Each row is a point on a landscape with many valleys, with its height.
A ball rolls from a point to the lowest of its 2 nearest points, and stops where none of them is lower. Distance is the straight distance between rows; heights are no part of it.
Q_586: [146 150 178  99 155 136  71  87 154 147 150 103  99 146  92 159  89 136
  84 159  66  98 109  46 148 147 140  83 126 138 113  77 128  90]  h=2.54
Q_38: [115 102 137  94  82 134 141 106 106  99  89  92 150 118 115 142  64  72
 158 108 115 127 119 134 107 106 135 120  73  98 120 175 161 163]  h=6.64
Q_369: [117  75  84 136 149 112 167  98 116 107  90 114 107 141 153  97 108 124
 132 130 201 170 164 166 107  72 135  99 145 108 173 171  99 174]  h=3.02
Q_540: [131 108 109 136  66 137 171  94 139 143 138 134 160 131 152 158 174 175
  93 113 158  91 165 132 167 132 140 104 103 112 148 104 126  60]  h=2.05
Q_645: [143  83 135 143 102 165 136  96 148  51 133 146 161 137 170 138 162 165
  99 147 174  55 105 147 118 118 104 113 121 123 134 157 142  62]  h=3.32
Q_877: [128 102 112 110 128  98 158  77  99 114  84 111 140 119 114 130 128 127
 107 118 197 123 173 162 107  84 151 119 103 123 140 152 106  93]  h=3.33
Q_972: [ 98 124  98 143 179 113 161 188 140 116 103 181 126 126 159  82 173 198
 136 170 133 102 168 170 104 163  85 104 150 135 153 192 143 129]  h=2.45
Q_870: [105 146 166 108 120 152  96  90 158 137 106 108 109 132 111 138 138  53
 100 161  56  96  92 102 169  98  79 102 113 103 142 141 139 117]  h=5.74
Q_883: [174 138 149 124 125 144 128 127 150 117 168 130 144 132 162 174 102 151
 111 130 109  80 113 116 144 148 130 125 125 131 109  94 139 101]  h=3.52
Q_674: [161 123 124 158 126 138 126 184 141 104 149 167 106 134 174  97 137 203
 196 134 152 131 124  89  95 176 121 133 195 160 116 105 151 153]  h=3.61
Q_345: [107 108  91 117 110 123 160 153 125 190 144 167 121 130 177 151 122 165
 158 128 126 162 154 124 130 139 135 105 123 128 163  61 110 117]  h=6.06
Q_230: [126 190 192 122 159 160 143 126 160 107 118 113 138 105 165 102 119 120
 150 170  93  32 121 107 120 134  95 108 119 113 122 164 163 135]  h=3.51
Q_485: [118  68 121 154  96 150  95  91 119 103 119 119 132 179  91 166 131  85
  62 101  85 143  78 154 168 143 111 142  57 129 124 143 137  97]  h=5.21
Q_897: [184 110 125 166  90 134 137 143 110 135 137 140 130 125 157 185 131 182
 108  69 114 117 104 118 173 144 139 145  86 146 130 118 101 101]  h=4.45
Q_371: [127 126  96 124 130  97 139  97  86 150  97 110 127 125 105 137 151 105
 102 123 178 153 157 154 137  96 146 131 127 138 140 126  90 106]  h=3.62
Q_708: [120  52 110 192 114 152  86 115 111  77  94 125 121 130 132 122 174 123
  72 116 109 167 102 169 156 113  79 168  93 127 134 173  90 108]  h=5.45
Q_187: [129 112 114 166 142 132  85 155 120 137 154 143 118 136  64 123 127 100
 127 121  92 215 108 137 158 151  95 182 129 139 111 102  96 164]  h=2.74
Q_792: [146 120 128 101 120 151 136 110 147 162 155 128 132 143 149 180 122 166
 100 132 103  99 157  77 168 140 128 103 122 126 113  67 135  70]  h=3.64
Q_276: [101 160 181  94 114 168 100  86 142  96  99 112  94  90 108 142 106 115
 151 185 103 112 119 109 147  89  78 103  73  98 143 169 163 133]  h=6.01
Q_758: [122 146 116 120 151 103  81 128 107 150 161 146 131 151  46 140 110 110
 126 128 115 168 124 124 135 151 127 161 132 153 110  89 110 129]  h=3.14
Q_55: [145  75 127 121  99 149 141  95 143 156 133 126 136 180 106 205 116 176
  64  86  75 105 139  63 175 147 176  91  73 136 114  85 170  65]  h=5.05
Q_738: [119  90 140 160 106 166 104 106 129  37 118 128 137 129 160 109 161 122
 122 134 174  72  86 154  95 100 117 144 143 127 132 178 134  98]  h=3.12
Q_956: [144 149 106 125 113 139  57 143 116 122 171 121 133 141 121 118 133 135
 128 103 159 121  87 105  98 139 172 160 183 170 120  94 111 131]  h=3.78
Q_283: [112 145 138 150 145 149 150 163 156 135 117 138 152 129 156 115 171  99
 130 162 125  87  99 150 162 145  69 119 157 123 135 136 105 125]  h=3.10
Q_142: [121 132 143  65  74 116 146 126 131 144 110  86 137  95 120 134  62 101
 180 110 107 142 118 119 106 111 144 109  75 100 107 138 159 201]  h=6.49
Q_603: [ 81 148 106  90 152 105 153 109 129 134  83 127 109 160 113 111 209 121
  83 160 185  80 174 167 139 101 152 124 160  94 137 129 112  89]  h=3.01
Q_737: [150 143 136  98 109 101 134 107 116 159 113 114 147  91 123 166 107 148
 133 106 107 103 141 115 146 135 125 119  76 126 130 131 125  95]  h=4.49
Q_663: [116 158 152  48 101 122 134 127 138 168 123 110 121 103 120 140  74 140
 190 149  97 150 146  95 118 127 138  94 112  99 118 116 155 183]  h=6.35
Q_295: [105  70 130 146 109 138  75 103 134  92 106 133 117 186 100 135 139  52
  71 147  69 139  77 183 156 110  72 147 102 106 122 140 144 117]  h=5.38
Q_174: [166 158 121 139 135  95 176 145 127 167 125 120 139  73 164 115 114 121
 182 102 139 115 144 154 132 142 117  88 135 121 163 130 110 173]  h=0.89
Q_214: [181  94 136 151  89 143 117 151 125  87 139 134 117 100 132 106 144 162
 170 103 111 187  66 109 104 161 112 175 147 156  93 137 140 172]  h=5.77
Q_398: [ 89 138 124 147 209  98 129 193 122 145 135 156 116 155  79  77 177  88
 111 158 112 160 154 172 149 121  84 134 151 111 132 187 107 162]  h=2.58
Q_49: [172 193 128 162 169  97 114 107 102 122 132 103 134 115  91 114 132  82
 116  99 182 106 124 121 100 123 170 154 172 167 134 148 128 110]  h=1.21
Q_731: [149 131 106 158 131 107 180 149 116 137 102 107 135  97 152  95 125  97
 179 129 152 149 118 167 136 136  98  98 165 122 171 135 109 199]  h=1.52
Q_394: [138 119 118 126 132 103 126 158 113 159 151 119 114 127  96  96 104 112
 179 103 129 175  92 117 100 162 143 153 182 137 119  75 120 208]  h=3.31
Q_961: [109 113  90 121  75 114 128 115  86 125 140 109 161 115 118 158  83 149
 145  54 170 133 148 105 102 133 204 121  72 134 134 136 133 124]  h=4.18
Q_75: [124  94 156  97  75 149 129 124 139 149 127 136 138 123 136 184  84 175
 131 138  49 142 147  88 161 149 122 114  61 109  98 110 147 130]  h=4.88
Q_292: [127 120 134 110 162 186 104 102 180 129 152 133 111 174 121 162 130 168
  95 202  82  96 143  59 159 133 106  84 120 136  61  88 145  85]  h=1.91
Q_376: [150 146 173 155 165 101  95 106 119 116  92 110 121 111  79 144 132  60
 118 145  82 117 112 166 150 131  81 154 105 140 123 174 130  90]  h=3.80
Q_94: [155 165 130 132 169  57 141 130 106 199 109 119 132  88  99 140 122 123
 143 115 120 160 170 140 154 141 131 121 125 150 152 111  88 121]  h=4.24
Q_373: [186 154 162 129 135  96 142 178 135 164 163 127 119  80 169 138  97 144
 160  97 117 126 109 134 114 167 134 112 154 137 141 105 122 168]  h=1.49
Q_32: [162 162 105 155 109  92 139 123  67 173 101  98 132 111 112 138 146 121
 115  60 175 168 172 125 149 128 164 134 114 154 153 105  86  93]  h=4.56
Q_942: [112 108 114 148 129 138 101 112 125  74 123 159 135 126 133 114 163 153
 131 154 161 119 123 164 110 117 114 135 129 124 114 168 142 109]  h=2.87
Q_821: [122 146 160  88 104 134  92 109 145 161 121 107 126  94  97 177  99 148
 124 134  65 117 123  84 163 127 135  99  65 118 133 116 120 116]  h=4.69
Q_579: [ 78 159 113  69 135 112 123 131 111 152 136 164 148 147 131 122 103 145
 172 176 146 127 166 115 100 123 136 102 133 131 116 115 153 143]  h=6.17
Q_568: [160  91 138 161 106 147 122 148 130 106 123 144 132 109 121 111 144 116
 149 101  97 186  84 154 140 160  87 164 124 153 108 148 134 161]  h=5.72
Q_560: [110 172 121  79 131 126 168 145 147 147 134 115 140 108 194  97 107 146
 196 150 165  72 146 105 104 128 146  72 168 113 148 113 135 190]  h=6.59
Q_854: [148 190 137 144 188 106 144 124 147 169 101 133 121 148  79 117 215 134
  85 154 125  87 134 143 161 160 118 148 152 140 139 143 110  72]  h=2.68
Q_261: [ 92 115 136  87  88 142 125 155 117 150 185  93 142 153 125 175  57 139
 108  91 119 133 107  94 103 136 196 117 147 119 117  61 123 161]  h=4.17
Q_561: [100 104  76 111 118 105 179 103 105 123 100 120 132 126 131 123  91  97
 140 133 170 158 154 165 119  84 141  95 131 104 154 148 105 184]  h=3.45
Q_310: [117  70 139  82  77 168 201 144 161 159 162 125 124 120 172 119  99 149
 176 144 104 179 109 119 110 154 101  99 113  91  97  80 168 172]  h=4.50
Q_633: [145 112 183 185 174  95 134 120 142  83  73  99 103 114 137 118 126  59
 145 149 104  89 121 190 113  98  90 150 129 139 151 206 135 107]  h=3.00
Q_719: [ 99 107 105  93  99 148  74 106 108 122 180 160 126 189  77 164  93 147
  99 155  98 151 122 120 134 141 144 158  97 134  94  89 162 108]  h=3.65
Q_945: [110 119 107 142 127 151 122 143 129 140 162 203 118 189 122 143 168 170
  89 167 120 155 134 127 173 128  98 139 114 131  93  90 134  89]  h=1.89
Q_722: [164 110 141 170  76 143 108 138 103  88 129  84 132 103 145 114 103 126
 145  25 128 179  70 102  98 151 186 169  97 129  84 152 158 173]  h=4.29
Q_912: [133 132 120 116 101 126  95 155 111 151 164 106 130 121 112 126 105 123
 142  90 150 154 104 110 101 144 167 145 174 151 125  80 102 167]  h=3.59
Q_267: [118 111 117 138 126 110 139 152 117 191 146 184 122 126 144 151 157 148
 128 119  93 179 163 139 183 138 102 118  91 124 150  82  94 117]  h=6.02
Q_253: [133 111 108 172 196  68 145 122  89 140  86 132 118 106 110 101 125 131
 132 135 151 203 185 171 126 114 101 111 119 129 172 172 108 136]  h=3.77
Q_489: [150  94 128 149  79 125 135 176 107 135 144 155 113 124 160 177 114 198
 142  62 113 159 123  97 126 147 168 144 119 158 144  91 111 126]  h=4.39
Q_813: [142 101  83 175 113 122 146 135 109 110 105 108 127  85 179  79 158 132
 164 110 161 172 120 147 111 128 106 116 169 128 166 144 104 181]  h=2.03
Q_781: [ 72  77  74 108  69 134 176  97 123 132 120 108 157 133 122 159 133 115
  84 109 154 118 132 148 139  85 165 112  87 101 148 124 108 127]  h=2.86
Q_342: [ 85 145 129 140 207  93 133 145 126 158 118 147 114 140  88  95 181 109
  80 167 105 125 153 179 168 105  92 127 123  97 131 170 100 112]  h=1.74
Q_644: [126  99 135 108 112 114 151 112 107 123  69  97 138  98 129 137  92  92
 136 125 110 148 147 163 132 104 127 120  70 103 127 172 128 155]  h=6.75
Q_764: [ 85 139  93 130 149 127 125 161 112 140 157 215 106 176 127 111 178 172
 105 157 136 147 167 131 144 133 113 144 133 125 124 109 140  65]  h=2.06
Q_133: [160 168 165 141 155 102 112 114 119 133 123 114 152 110  97 130 107  74
 138 127  91 112 117 144 124 130 116 147 116 147 132 152 139 122]  h=4.05
Q_726: [ 98 100  78 167 129 104 115 142  87 147 144 172 106 135 117 126 156 138
  96 110 126 215 167 144 161 121 106 132  99 129 152 118  79 136]  h=5.95
Q_275: [131 153 112 155 191  64 153 138 109 186  91 134 130 103  99 116 138 103
 134 131 118 188 176 164 169 130 103 116 122 137 167 147  88 136]  h=4.04
Q_157: [126 110 188 189 175  99 111 113 135 103  64  93 116 127 105 140 121  36
 117 138  74 148 128 174 141  91  62 163 129 130 144 184 127 100]  h=3.42
Q_159: [123 175 209 113 130 157  91  92 155 118  98 106 100 100  94 137 116  85
 141 163  53  92  94 101 166 113  77 111  90 112 155 156 158 114]  h=5.89
Q_205: [122 133 172  80 137 151  99 152 153 121 161 148 115 160  79 124  71 146
 165 189 107 133 119  99  84 165 140 143 138 139  46  95 187 144]  h=4.14
Q_86: [154 138 123 141  93 119 183 134 126 153 141 128 150 104 191 161 174 170
 103  77 160 107 155 144 145 128 148 117 129 133 169  72  93  77]  h=1.84
Q_232: [124 159  83  78 116 117 157 132 108 172 131  97 144 129 122 141 100  86
 134  87 162 128 135 128 124  96 174 112 152 147 140  92  76 176]  h=4.51
Q_291: [118 188 143  81 160 131 172 153 167 162 124 102 132  85 159  96 122 130
 191 161 118  84 131 103 120 143 114  87 168 116 154 142 138 191]  h=6.52
Q_925: [119 106 133 146 178 138 125 104 139  92  79  96 108 163 120  87 153  80
  98 142 180 115 112 167 120  56 141 162 179 147 157 177  80  87]  h=2.65
Q_857: [116  90  95 146 115 116 104 117  93  98 121 147 107 128 120 102 133 146
 151 129 152 208 166 146 102 141 116 139 105 138 126 144 146 162]  h=3.23
Q_455: [108 142 167 150 183 117 133 126 148  92  67 120 116 110 120 114 137  80
 150 173  93  62 129 172  96 109  97 145 130 129 142 204 155 112]  h=2.69
Q_621: [165 183 111 134 142  89 119 130  95 149 143 149 126 109 125 123 138 160
 157  91 176 112 152 118 109 149 166 135 148 171 137 120 128  85]  h=1.08
Q_833: [ 91 161 113  91 147 121 137 102 137 148 120 136 133 171 106 124 178 123
  82 169 162  93 150 134 146 120 143 116 148 103 104 108 125  81]  h=3.35
Q_494: [162 129 144 134  96 150 131  74 148  47 152 123 167 116 174 144 120 126
  89 108 163  34 116 137 104 120 129 107  95 111 131 162 174  62]  h=3.47
Q_279: [ 96 160 130  57 131 106 111 130 134 164 125 131 130 124 125 133  75 155
 179 153 122 136 165  89 107 123 161  86 124 125 116  91 143 142]  h=6.25
Q_860: [118 167 144 121 203  92 119 112 144 178  96 133 105 142  67 115 210 131
  81 174  92 105 154 136 177 139 100 132 123 114 125 143 114  72]  h=2.43
Q_318: [131 128 148  96 131 105 160  71 133 127  56  85 122  74 130 135 142 103
 110 145 127  77 157 144 140  63 124  99  76 100 165 178  97 101]  h=6.94
Q_684: [113  96 121 132 134 161 153 112 155 117 112 126 136 162 159 105 215 115
  65 163 152  60 101 186 159 100  94 110 142  94 153 130  92  82]  h=2.53
Q_201: [178 186 128 158 155  78 116 123  99 128 123 124 137  93 112 115 124 124
 154  93 165 121 141 133 107 143 154 140 150 167 135 151 131 135]  h=0.59
Q_902: [ 96  79  95 117  74 151 154  91 134 119 140 135 163 160 129 154 170 148
  71 129 159 107 152 140 138 106 134 116 112  99 144 102 127  71]  h=2.30
Q_294: [104 180 127 101 147 142 137 106 139 114 116 129 157 142 131 108 147 131
 105 175 172  49 133 129 108 122 132 114 151 121 120 153 150 101]  h=3.66
Q_270: [117 102 131 102  74 147 126  96 120  77 129 100 166 134 116 151  79  90
 121 110 146  89 110 142  98 111 150 127  81 109 113 161 162 134]  h=6.77
Q_508: [174 165 153 118 132 108 121 111 124 144 123  88 137  75 125 159  95  88
 128  97  98  96 129 131 137 130 140 136  85 124 133 136 122 124]  h=4.30
Q_29: [ 82 132 153  92 130 169 122 130 157  96 112 130 154 139 137 108 129 102
 151 209 128  92 126 133 116 117  89 126 127  98  92 154 179 140]  h=3.90
Q_234: [144 163 117 118 142 110 125 152 131 156 138 159 126 117 147 132 126 157
 157 115 166 117 132 116 101 152 164 116 173 162 143  89 107 111]  h=1.33
Q_846: [151 126 123 133 119 141 136 152 136 128 129  92 116 128 109  78  91  64
 186  91 140 185  67 123  99 131 129 140 189 131 131 114 126 208]  h=2.91
Q_391: [104 106 140  88  97 187 161 135 158 104 143 135 153 147 156 103 111 100
 175 171 150 104  95 138  89 133 104 121 138  97  92 113 177 161]  h=4.16
Q_563: [133 138 153  90 154 166  79  98 169 143 158 123 131 166 116 152 109 123
  92 188  86  84 117  72 154 137 127 100 136 142  90  89 145  94]  h=2.15
Q_901: [131  75 129 145 132 101 146 141 116 102 135 175  90 118 113  78 141 144
 171 157 108 201 133 172 112 147  70 144  81 105 106 176 188 149]  h=4.81
Q_697: [131 209 106  85 152  81 158 120 124 184 129 107 135 123 122 114 125  89
 135 112 179  91 144 116 114 107 196 117 176 145 145 100  97 152]  h=4.21
Q_637: [181 177 200 127 164 154 132 134 181 110 158 116 112  83 181 156  90 128
  95 104  65  67  90 102 136 156 119 127 157  90 121 102 140 125]  h=3.21
Q_493: [124 130  95 174 161 112 100 171 136 126 137 151 124 136 110  71 166 143
 170 136 134 185 113 127 117 166 104 147 181 141 148 134 125 185]  h=3.44
Q_872: [174 167 133 150 118 120 142 147 138 159 164 121 144  99 169 146 144 155
 112  75 148 109 121 129 133 138 146 124 158 142 150  85  85 104]  h=1.63
Q_389: [158 121 106 164 110 131  82  94  99 104 120  79 131 153 105 141 126  76
  59  53 123 109  69 119 146 129 155 151 104 148 121 150 125 104]  h=4.98
Q_588: [102 140 122 141 170 111 134 150 143 100 106 162 138 125 144  96 158 152
 152 181 123 101 147 169 109 142  87 133 129 136 121 187 158 129]  h=2.64
Q_672: [ 83  96 115 122  89 162 129 152 102 168 184 130 124 161 136 181 107 153
 107  85 113 150 113  94 114 149 181 132 145 148 135  51 106 121]  h=3.92
Q_992: [152 152 130 157 128 120 142 141 111 124 102  97 126 129 109 103  98  41
 158  99 154 182  92 133 124 113 136 140 188 151 163 139 109 202]  h=2.42
Q_431: [169 165 126 144 139  80 132 140  91 178 115  89 140  91 101 138 101 100
 119  70 137 173 150 128 151 142 146 132 115 169 151 122  84 131]  h=4.41
Q_199: [ 72  76  88 123  98 107 183  94  92 125  94  93 157 129 129 143 102  98
 105  86 170 155 154 148 134  74 177 104  94 116 152 144  78 165]  h=3.56
Q_836: [110  98  88 121  88 116 134 153  91 158 131 137 122 127 128 180  94 168
 145  42 129 171 142  86 110 145 202 131  81 159 149  85 127 102]  h=4.33
Q_609: [145  85 170 184 109 142 123 151 139  91  91 113 113  94 138 118 162  62
 141 116 100 161  92 169 140 132  52 153 132 128 142 163 126 133]  h=5.62
Q_879: [138 128 108 155 146 135 116 183 148 124 151 152 116 125 125  65 151 181
 201 146 141 171  98 109  94 175 119 151 205 154 112 127 149 179]  h=3.55
Q_748: [123 162 150 106 129 164 168 114 165 173 162  98 119  87 195 135 135 168
 134 146 134  65 180  71 168 108 141  64 119 102 145  84  93  92]  h=6.32
Q_910: [127 120 142  92 104 125 120  76 132  70  98 100 149 127 115 149  93  83
 110 138 146  48 127 134 107  72 141 112  76  95 125 175 158  99]  h=6.89
Q_747: [ 94 124 118 132 158 160 123 137 156 144 158 184 118 184 130 147 132 177
 103 183  85 126 166  88 172 131  95 117 108 107  64  87 139  88]  h=1.71
Q_740: [122  76  69 159 105 141  93 140 127 122 144 173 137 126 162 100 182 161
 143 110  98 194 116  96 118 143 128 186 162 131 115  95 102 169]  h=5.85
Q_976: [ 97 125 136 148 195 118 117 135 126  97  84 123 104 161  92 100 143  56
 116 165 135 106 102 173 111  92 113 156 173 137 138 178 108 130]  h=2.70
Q_600: [135 147 111 107 143  95 166  90 117 112  80 103 126 123 116 116 147 125
 121 137 230  76 174 152  98  84 180 118 144 129 135 169  97 107]  h=2.95
Q_115: [ 91  91 106 112 102 164 111 104 113 134 167 171 124 203 117 189 106 169
  88 129  91 141 136  83 156 124 148 139  92 134 102  73 158  82]  h=3.79
Q_71: [ 94  96  92 121  82 149  87 152 103 154 167 124 125 153 127 142 124 144
 120  89 113 181  88  91 114 139 173 162 173 148 129  62 100 172]  h=3.81
Q_734: [127 103 100 145 162  81 123 109  79 105 101 148 107 124 119  98 112 156
 140 130 178 186 201 168 100 121 120 112 100 129 150 178 133 119]  h=3.50
Q_390: [155 126  97 172  91 116 127 122 101 126 119 119 138 113 124 153 173 153
  96  70 144 143 132 113 158 136 145 145 112 150 144 114  84  78]  h=4.52
Q_46: [ 91 160 122 133 157 154 158 134 160 155 110 119 141 151 151  99 199 100
  85 165 156  60  98 155 167 107 102 108 181 111 147 125  99  99]  h=2.84
Q_482: [111  91 108 122  94 164 153 132 135 157 166 154 132 162 159 196 122 183
  96 141 106 139 161  92 147 127 146 112 109 129 122  66 127  71]  h=3.70
Q_309: [101 186 202 116 150 136 128 105 169  88  93 118 108 108 140 108 128  73
 170 181  94  41 116 115  96 103 100 128 138 106 134 196 177 132]  h=3.16
Q_885: [137  91 152 128  96 130 132 113 128 152 122 145 135 147 129 214 104 192
  82 104  60 119 129  89 178 152 127 104  43 119 109 116 147  80]  h=4.99
Q_656: [165 147 127 146 107 127 127  95 123  76 148 127 152 103 149 147 135 144
 102  74 162  68 120 140 125 138 145 140  95 138 143 150 146  80]  h=3.68
Q_723: [137 103 133 111  78 136  98 152 107 114 152 128 126 137  85 147  76 153
 146 102 109 170 111 105 107 167 163 170 111 151  84 106 152 153]  h=3.63
Q_302: [136 192 118 133 169 118 130 163 140 167 141 148 133 167 112 106 187 158
 113 132 175  76 132 109 124 160 145 152 200 166 133 113 114  83]  h=2.97
Q_629: [188 149 152 173 156  99 109 165 120 146 159 133 124  97  99 134 125 129
 151  73 107 161 111 119 137 171 135 166 155 170 138 121  95 129]  h=1.99
Q_523: [138  92  99 167 105 147  85 103  96 126 126 109 124 157  88 161 125 107
  74  82  96 149  69 127 169 150 141 155  93 152 129 127 111 111]  h=5.10
Q_975: [144 189 135  89 121 120 167 130 143 130 165 138 153  98 187 112  82 137
 170 127 189  71 147 115  74 119 170  80 163 119 135 110 158 156]  h=6.65
Q_400: [126  89  97 145  97 138 114 139 110  90 136 182 131 125 138 134 165 167
 148 145 136 159 132 140 119 137 115 149 115 139 113 144 148 128]  h=3.03
Q_269: [156 142 112 126  97 113 113 108 111  83 146 119 154  94 133 144  80 150
 133  63 171 101 141 133  83 134 172 134  81 135 132 154 162 116]  h=3.91
Q_921: [161 161 197 119 170 148 100 138 172 150 159 108  96 100 146 158 101 144
 104 149  63  74 109  57 144 153 123  87 141 124 103  99 121 119]  h=2.94
Q_244: [119 142 121 120 183  88 177 127 123 135  67 114 116 133 128  92 203 152
 106 146 199  69 187 176 108 105 162 133 163 123 159 166 101 102]  h=2.61
Q_79: [ 95 118 153 134 129 141  87  91 170 103 104 127 115 176 117 128 149  45
  93 166  76  90  72 144 165 109  69 119 131 103 123 144 158 103]  h=5.56
Q_826: [195 134 185 151 142 172 114 132 173  97 179 117 124 140 163 157  90 116
  95 121  93  75  90 110 139 158 113 134 142 117  89 104 153 122]  h=3.41
Q_378: [122 116 145 104 145  94 146  96 116 137  58 101 123  77 114 142 107  95
 119 135 102 157 171 158 157  80 112 104  72 108 151 187  97 142]  h=6.84
Q_784: [164 176 118 166 152 109 139 119 103 118 114  98 142 124 104  96  98  55
 131 100 179 159 117 107 109 101 157 148 202 164 158 153  99 169]  h=1.90
Q_562: [103  83  76 175  95 145  98 140 109 130 148 164 131 132 147 130 176 151
 116 107 107 213 119 126 148 139 109 173 121 140 131 111  88 164]  h=5.88
Q_548: [197 156 167 161 166 100 130 186 136 145 164 159 123  88 135 148 123 162
 155 105 113 123 111 116 132 176 117 155 159 160 133 114 117 138]  h=1.78
Q_865: [ 94 134 105 109 140 147 137 159 140 126 143 196 133 163 163 125 124 177
 170 166 155 134 167 118 100 147 121 100 138 130 111  98 174 120]  h=6.12
Q_306: [104 122  97  95 113 112  66 145  90 150 166 155 103 161  71 143  85 144
 140 118 114 200 123  95 102 144 175 163 129 157 111  84 131 135]  h=3.43
Q_495: [103 117 158  82  75 171 163 121 156 145 129 110 148  79 170 131 107 146
 161 162  93 126 140 117 141 116  98  75  88  79 130 120 130 165]  h=6.20
Q_937: [159 136 129 115 122 150 127 116 150 161 169 121 120 182 131 154 141 154
  79 142 139  75 151  76 146 141 170 104 167 127 101  52 122  67]  h=3.69
Q_469: [128 187 111 144 180 107 145 157 111 172 108 135 128 130  93 116 187 140
 114 140 162  97 156 147 135 152 132 139 170 150 133 134 110  83]  h=2.85
Q_678: [161 131 133 167  92 128 105 147 115  99 147  95 130  98 154 159  80 149
 123   8 134 142  85 119 119 168 183 161  91 120 111 143 144 152]  h=4.53
Q_154: [138  41 126 169 123 117 124 119 107  76 126 138  79 124 129  36 139 150
 136 141 117 222 138 159  98 121  82 152  98 104 116 187 158 166]  h=4.97
Q_144: [121  63 127 178 162 133  81 111 112  69 107 148 100 132 134  63 158 149
 106 149 122 188 146 181 109  94  94 161 119 125 122 185 115 143]  h=5.15
Q_193: [ 86 124  75 107  91 136 144 123 101 162 127 101 140 149  97 133  81  83
 137 104 143 181 130 124 122 114 159 125 128 126 141  92 108 208]  h=4.83
Q_880: [130 106 118 147 149 133 151 104 138 102  95 102 124 140 131  98 199 114
  89 134 181  76 124 189 130  89 126 138 149 126 149 153  81  89]  h=2.18
Q_596: [143  86 124 103 107 103 159 131 132 122 134 154  91 104 107 104 112 156
 185 146 106 211 111 145  99 160  80 136  85 107  75 148 215 155]  h=4.70
Q_917: [117 140 152  84 118 120 125  74 122  99  83  89 142 101 130 134 119  67
 124 146 109  70 133 127 129  73 132 105  96  90 146 179 131 118]  h=6.99
Q_202: [139 132 184 106 128 157 138 123 157  97 130 131 145 110 148 123 108 125
 152 182 102  79 112 117 116 138  94 123 115 114  93 162 187 120]  h=3.71
Q_745: [175 148 135 146 125 148 100 152 135  75 180 174 132 136 174 119 120 204
 153 125 161 106 120  65  79 155 164 156 197 169  91 118 154 122]  h=3.67
Q_655: [120 187 152  86 146 113 143 147 153 194 118 119 130  94 142 128 124 121
 162 143 108  89 134 106 143 117 137  89 153 119 154 105  98 161]  h=6.43
Q_249: [ 87 136  88 142 164 114 146 173 129 126 119 192 111 143 154  93 205 188
  99 142 166 132 171 153 120 134 117 115 156 134 147 156 128  78]  h=2.26
Q_938: [107 136 149  94  98 187 173 124 174 159 141  98 150  70 191 154 113 177
 142 139 121 100 177  94 154  96 120  48  98 103 159 102 114 125]  h=6.27
Q_397: [105 110 116 125 122 153 147 175 133 150 170 179 115 159 162 145 120 172
 155 151 138 157 138 109 111 154 138 116 163 137 136  49 118 128]  h=6.08
Q_314: [110  36 131 174 128 165  88 122 116  43 108 122 110 139 150  71 160 113
 104 126 104 177 123 191 121  78  89 165 109 106 123 174  97 139]  h=5.30
Q_554: [ 73 134  74  87 122 112 125 114 106 148 148 138 143 162  81 125 106  80
 116 146 118 167 132 145 136  78 142 127 129 118 111  99 110 181]  h=5.14
Q_581: [141 111 148  99 132 174 114 130 146 105 176 159 117 181 128 163  77 170
 140 185 109 117 146  83 117 153 123 138 135 139  60  88 169 115]  h=4.28
Q_604: [134 104 134 136  78 151 112 131  97 105 139  79 128 144  86 118  74  96
 139  70 127 171  72 117 108 146 164 174  92 150  87 134 156 170]  h=3.94
Q_757: [116 187 152  84 143 138 157 137 162 185 137 104 125  90 155 131 149 151
 142 147 138  78 147  81 151 111 153  77 147 117 147  86  96 112]  h=6.36
Q_569: [170 138 143 182 155 104 100 153 114 149 134 124 134 120  77 129 122  96
 154 105 106 206 128 147 142 165  95 167 127 152 142 127 104 154]  h=2.36
Q_231: [ 87 135 175  80  88 196 136 102 172 111 122 115 115  88 137 136 113 138
 158 181 104 111 142 102 153  95  73  77  65  90 132 145 153 141]  h=6.11
Q_356: [129 168 114 113 129 143 135 109 155 162 135 126 137 189 110 125 194 138
  70 147 172  67 144 115 154 141 168 120 170 127 124  61 135  78]  h=3.57
Q_657: [101 107 123  71 115 153 154 148 162 150 146 142 140 133 156  96 107 137
 173 189 120 155 128 136 104 130  94 106 123  91 104 114 178 185]  h=4.35
Q_467: [147 170 137  95 117 117 140 132 147 118 174 122 154  92 184 150  61 168
 132  74 164  75 156 111  82 125 190 102 137 102 130  90 152 115]  h=6.72
Q_33: [ 93 163 151 173 194 125 136 155 154  99  90 111 113 148 106  95 164  66
 119 163 124  66 105 163  98 106  98 155 186 150 152 192 126 116]  h=2.20
Q_617: [105 138 125  80 137 118  58 120 116 108 154 154 128 175  75 137  91 136
 132 177 130 138 134 113 106 148 147 143 124 138  70 120 181 123]  h=3.89
Q_618: [131  79 126  76  85 132 173 147 140 154 138 149 109 119 140 126  90 164
 173 136  83 202 119 128 115 164  94 125  70 103  93 114 190 167]  h=4.60
Q_287: [166 155 131 151  99 142  91 137 110  90 150  95 133 121 127 134 112 103
 110  49 121 117  77 122 115 139 157 162 129 131 119 134 126 128]  h=4.76
Q_498: [ 82 115 110  88 115 139 104 140 129 134 142 124 131 174  78 104  98  46
 128 149 107 174  88 137 136 101 125 156 134 111 105 101 123 193]  h=5.43
Q_463: [164  94 122 163  96 148  82 155 122 114 145 171 126 127 135 128 157 179
 144 125 105 169  95  80 123 145 118 192 166 160 100 113 129 170]  h=5.81
Q_11: [142  63 146 199 112 142 121 129 125  92  95 112 119 114 145 131 151  88
  95 111  87 158 100 190 163 130  66 154  89 125 146 173 116 114]  h=5.53
Q_991: [176 176 147 154 152 120  80 154 132 102 194 153 111 121 154 121 123 176
 117  93 156 106  91  88  97 150 173 169 192 169 107 102 126 113]  h=3.72
Q_669: [138  88  91 170 152 108 141 103  88 102  81 100 125 127 173  64 127 137
 131 128 185 189 146 141 103  84 141 118 171 126 172 174  87 167]  h=2.55
Q_349: [117 119 116 188 186 105 130 174 135 123 118 137 110 133  98  63 162 114
 151 150 126 198 133 166 127 153  83 145 157 111 145 182 136 181]  h=3.17
Q_241: [112 189 116 104 157 109 145 129 140 132 133 123 151 140 132 101 150  91
 140 142 185  51 116 127 104 108 161 124 180 139 131 134 121 139]  h=3.93

Where does a ball stop that starts at each point below?
Q_159 | Q_174
Q_722 | Q_174
Q_883 | Q_747
Q_672 | Q_201
Q_390 | Q_942
Q_560 | Q_174
Q_554 | Q_244
Q_991 | Q_342
Q_956 | Q_201
Q_199 | Q_201
Q_431 | Q_942
